Points on a hilly landscape, in no order, each with its height.
From any point a climber steps to the highest of the 2 points nearest to it. It stops when none of these is higher. Distance is the straight distance between rows; heights are no part of it.
J715: [ 73 153  95 169 146 176 170 159  89 106 154 115 182  84 145 103 148 150
 164 108 126]  (h 5.63)
J109: [142 116 127  96 121  91 132 120 147 159 178 126  98 168  92 114 116 157
 140 125 125]  (h 3.76)
J566: [ 96 147 136  84 103 116 112  65 118 122  98 133  78 156  71 118 119 123
 105 131 137]  (h 1.58)
J285: [ 94 119 155 115 143 132 127 128 177 136 174 139 147  81  87 151 115  75
 163 223  74]  (h 2.94)
J838: [ 91 126 120 138 154 165 167 178 114 141 179 122 133  77 141 114 144 140
 174  75 139]  (h 5.62)
J919: [101 112 105 158 167 175 156 141  89 112 112 123 152  84 178 132 174  98
 123  91 147]  (h 6.39)
J768: [114 100 165  85 153 117 119 124 168 143 206 109 102 128  76 119  77 141
 155 169 111]  (h 8.68)
J385: [100 143  93 160 151 130 169 148 121 104 172 123 139 121 172 126 125 158
 133  64 146]  (h 6.52)
J198: [124 145 150  77  72 109  74  78 138 132  81 123  85 194 103 126  57 163
 109 129 118]  (h 5.00)
J421: [165 132 133 162 129 152 125 145 117 141 114 131 168  93 110 108 160 104
 145 164 121]  (h 6.85)
J135: [117  66 168  63 129 159  99 112 113  98 111 112 110 106 119 111 198 104
 104 172 152]  (h 4.75)
J92: [124 119 126 132 153 158 159 165 128 148 174 135 116  83 115 125 130 121
 158  97 145]  (h 6.12)
J263: [118 159 124 141 129  65 162 119 146  89  88 126 115 160 183 166 120 141
 100  57 140]  (h 2.67)
J46: [167 141 145 118  91 108 101 139 166 105  66 148 104 178 150 196  89 111
 106  95 131]  (h 3.28)
J780: [131 103 138 101  94 122 109 111 139 122  92 137 123 115 110 114 194 100
  97 187 142]  (h 3.78)
J686: [112 166  91 170 123 130 152 119 128 101 116 140 167 122 159 109 170 152
 126 113 132]  (h 1.83)
J391: [123 136 170  77 109 138  99  61 112 107 126 114  84 163  79  92  69 160
 123 138 133]  (h 5.64)
J186: [119 176  89 165 100 106 139 106 152 123  83 147 160 145 178 130 151 156
 116 120 126]  (h 1.57)
J991: [120 168 112 198 153 150 152 125  90  70  87 107 192 122 179 144  95 146
 102 106 143]  (h 5.67)
J252: [135 138 131 106 123 111 131 117 151 139 143 146 103 139  99 124 150 141
 134 133 135]  (h 4.21)
J66: [ 89 143  98 128 154  99 169 140 116 113 181 125  95 132 146 116 133 143
 137  53 148]  (h 5.84)
J795: [178 120 166 125 144 154 109 152 126 123 139 136 140  92 121 123 173 142
 128 127 142]  (h 6.55)
J225: [133 168  89 180 131 138 147 135 111 123 137 123 181 123 155  99 136 167
 147 124 125]  (h 2.03)
J416: [126 148  82 131 115  76 149 122 143 148 143 138 112 176 139 116 139 169
 127  97 126]  (h 3.35)
J13: [156 143 121 148  98  92 124 146 164 107  75 137 129 172 188 191  77 132
 114  81 122]  (h 3.90)
J812: [121 147 161  91  79 141  93  56 102 104 110 106  82 172  97 115  42 157
 108 106 127]  (h 5.01)
J2: [ 94 139 151 151 137 146 169 187 108 159 172 103 161  51 115 115 127 134
 205 127  95]  (h 2.96)
J597: [173 157  87 190 139 136 119 145  95 170 110 118 185 164 156 104  62 159
 157 139 120]  (h 4.49)
J496: [127  87 125  97 125  91 120 122 143 170 195 109  84 180  79 109  76 152
 116 136 107]  (h 3.41)
J685: [139 147  97 140 120 105 144 125 145 149 149 155 131 133 125 114 146 149
 149 130 125]  (h 3.79)
J681: [134 133 107 113  95  73 113 106 124 142 132 119  72 202 120 144  86 148
 105  85 125]  (h 2.68)
J174: [206 124 167 131 122 152  92 135 151 133 115 150 142 126 126 139 142 136
 119 159 139]  (h 5.38)
J386: [100 133 103 158 179 156 168 141 111  99 140 121 145  99 182 137 144 132
 122  58 153]  (h 7.23)
J40: [146  96 121 135 127 148 122 132  97 110  92 128 137  90 160 125 203  89
 101 132 148]  (h 4.84)
J679: [ 92 109 118  94 109 119 120  98 111 112  94 137  92 122 107 114 190  88
  97 154 148]  (h 4.33)
J917: [173 120 184 100 124 169 100 130 152 121 133 153 111 148 117 139 110 121
 112 153 151]  (h 4.53)
J413: [188 117 115 119  97  91  92 157 152 142 116 133 120 191 181 156  90 174
 118  85 107]  (h 6.81)
J70: [144  91 173  92 143 160 105 136 125 109 133 120 132  88 106 113 194 118
 121 156 135]  (h 5.51)
J284: [119 134 135 157 133 138 167 178 132 171 172 121 153  65  94 123 118 110
 192 155  95]  (h 3.15)
J57: [169 119 131 172 144 188 118 155  92 133 105 150 133  90 133 149 108  59
 117 122 161]  (h 3.31)
J925: [145 171  94 204 134 140 146 129 106 104  81 130 171 147 186 151  71 120
 117 105 135]  (h 5.10)
J167: [128 127 190  73 135 138 107  76 155 119 131 129  98 169  97  99  74 140
 124 173 132]  (h 6.51)
J49: [ 81 134 130  92 133 108 150 107 113 134 169 124  91 129  59 111 145 132
 150 115 124]  (h 4.80)
J331: [ 72  93 137  68 151 159 127 104 100 115 128 125  84 122  93 129 171  79
 109 117 148]  (h 5.32)
J464: [129 150 115 134 129 116 143 119 138 116 121 158 109 143 149 145 138 118
 115  87 151]  (h 3.36)
J699: [ 80 115 145  73 118 117 123  97 125 113 125 123 105 117  66 101 194 108
 127 163 119]  (h 4.05)
J583: [119 153 136 112 116  72 123 103 131  94  82 116  87 157 136 173 114 128
  91  56 146]  (h 2.33)
J561: [ 55 123 148  80 133 124 145  84 114 114 143 121  95 123  49 105 159 104
 144 157 109]  (h 4.38)
J700: [165 119 143 143 148 126 120 135 166 172 168 135 156 104  90 140  99 126
 167 190  85]  (h 3.42)
J620: [ 97 149 158  99 107  87  95  82 114  92  54 101  85 138 113 171 117 118
  68  62 140]  (h 2.04)
J874: [ 54 120 170 101 148 133 141 125 180 133 197 127 113  95  86 147  81  80
 168 208  77]  (h 2.73)
J994: [112 119 105 143 140 135 143 124 106 102  89 131 135 104 177 131 197  94
 101 101 148]  (h 5.57)
J261: [ 76 113 121  91 137 130 134 109 102 117 112 127  97 120 116 120 209  90
 113 105 141]  (h 4.83)
J134: [189 117 101 155 102 106 122 167 132 145 130 136 137 181 195 150  67 166
 125  88 114]  (h 5.71)
J474: [141 134  80 164 121 128 147 149 127 153 172 110 184 140 147  88 118 189
 162 137  96]  (h 2.27)
J521: [111 103 163 103 157 166 143 163 145 150 187 127  93  81  97 136 117 114
 157 120 143]  (h 6.78)
J114: [ 99  97 180  87 154 133 136 162 160 141 218 104  99  88  79 131  97 132
 168 150 121]  (h 7.65)
J295: [109 175 106 197 173 169 123 149  74  87 111  88 195 127 157 114  98 152
 128 111 159]  (h 6.27)
J357: [176  86 109 121 128  94 118 136 162 193 169 136 130 162 127 121 103 174
 140 163  87]  (h 2.86)
J558: [184 140 128 128 109  96 103 136 159 143 133 136 127 170 161 136 132 187
 124 105 121]  (h 8.93)
J6: [111 144 124 105 133 122 124 101 125 124 130 150  83 148  98 141 139 111
 107 110 148]  (h 3.77)
J965: [172 122 146 139 109 138  98 132 120 114  81 136 143 100 149 124 194 116
  95 142 152]  (h 4.06)
J921: [166 129 135  90  96  94  95 114 160 154 117 142 107 187 123 138 109 179
 118 132 113]  (h 6.84)
J111: [141 125 143 148 117 110 119 135 134  90  54 131 130 114 185 168 148  92
  75  95 150]  (h 0.71)
J623: [ 56 145 104 166 149 183 177 184  84 135 160  97 161  66 147 106 125 145
 184  88 132]  (h 5.22)
J339: [120 149 119 142  96  90 119 112 153 103  43 133 137 128 181 147 167 101
  78 112 148]  (h 0.99)
J309: [126 142  87 124 105  44 129 107 130 134 132 114  90 195 147 139 113 159
 108  64 120]  (h 2.91)
J41: [118 166 113 184 162 170 120 153  67 104 109  97 191 102 138  88 122 141
 156 132 141]  (h 7.01)
J585: [ 90 152 149  93 100 112  93  68 102 102  71 107  77 139  94 138 126 124
  81 100 142]  (h 1.80)
J818: [113  49 140  70 127 160 123 121 102 118 124 119 125  91 121 117 181  72
 119 197 140]  (h 4.27)
J798: [136 145 148  88  88 100  82  87 159 141 100 146  94 186 101 133  99 152
 109 149 124]  (h 5.79)
J877: [120 154 107 161 136 107 167 123 137  97 108 137 131 140 187 156 113 141
 108  69 140]  (h 2.98)
J280: [159 117 157 114 147 177 124 152 134 130 148 163 104 128 111 150 101 104
 121 117 168]  (h 3.99)
J89: [137 159  99 173  90 109 124 112 138 120  60 146 153 125 173 130 179 120
  98 134 129]  (h 1.30)
J531: [156 156  87 180 106 111 150 137 139 120  84 151 150 169 200 174  67 128
 118  93 125]  (h 4.51)
J906: [123 125 100 152 128 119 169 162 146 172 192 136 144 102 112 112 113 136
 182 142 102]  (h 3.37)
J241: [155 122 159 109  87 124  86 119 149 120  74 143 129 125 132 127 180 119
  84 163 149]  (h 3.34)
J265: [187 148 101 169 132 136 128 141 113 181 120 133 179 136 137 110  97 150
 171 162 102]  (h 4.07)
J647: [174  93 139 120 145 116 112 136 172 176 186 130 132 135 100 140  86 156
 150 177  99]  (h 3.17)
J849: [ 98 131 103 111 143 100 154 135 122 134 183 130  87 126 100 113 136 138
 146  85 138]  (h 5.28)
J564: [148 142 133 173 146 162 124 156  72 129  97 101 189  87 135  82 154 107
 150 146 129]  (h 8.56)
J898: [138  89  97 104 109  84 122 122 132 179 157 128  78 207 114 120  76 151
 101 109 105]  (h 3.06)
J767: [ 91 108 161  78 158 168 129 119 121 120 151 138  91 118  80 122 130  96
 132 131 145]  (h 5.89)
J162: [105  67 137  95 112 145 130 131 122 114 132 130 140  75 101 123 166  63
 126 232 121]  (h 4.79)
J67: [158 102  83 141 120  95 139 148 148 189 175 128 150 153 146  98 122 184
 148 141  80]  (h 2.56)
J617: [160 115 127 169 107 120 115 131 108  89  42 125 161 102 196 160 153  83
  75 124 149]  (h 0.45)
J257: [186 134 138 165 157 133 112 141 124 181 135 119 181 107 101 116 107 128
 177 177  92]  (h 3.71)
J526: [182 138  90 180 124 127 113 160 106 149 118 121 172 172 190 137  59 166
 130 106 114]  (h 5.02)
J506: [149 114 145 140 128 149 128 130 139 140 132 141 154  96  88 125 149  90
 144 195 115]  (h 6.03)
J81: [120 101 146 112 121 140 128 115 155 126 124 143 134 112  85 119 150  76
 132 226 115]  (h 5.40)
J778: [129 120 149 121 144 113 114 139 183 154 198 119 156  93  89 150 111 127
 172 197  60]  (h 3.20)
J634: [ 87 153  97 176 148 182 141 148  69  93 117 104 190  94 154  91 155 141
 141 131 127]  (h 6.22)
J150: [152 108 143 136 154 192 128 148 110 126 119 160 107 103 133 161 112  69
 112 109 177]  (h 3.62)
J639: [ 82 107 108 111 154 129 146 113 105 108 106 113 116 114 159 126 226 102
 111  88 138]  (h 4.93)
J550: [120 111 181  85 150 139 115 107 168 121 165 127 109 134  81 110  95 125
 134 191 117]  (h 7.55)

Call two points neighbours if one is among the 2 nearest of the other. Go from one point of each pair to the other, from neighbour to neighbour, staying as high as possible. Name the lowest point that can't be avoided.
J994 / J252 => J2
J994 / J41 => J261
J768 / J41 => J623
J558 / J768 => J198
J795 / J386 => J818

Where does a climber stop that starts at each point below?
J699 => J386
J585 => J252
J111 => J700
J2 => J768
J617 => J700
J46 => J41
J818 => J564
J257 => J558
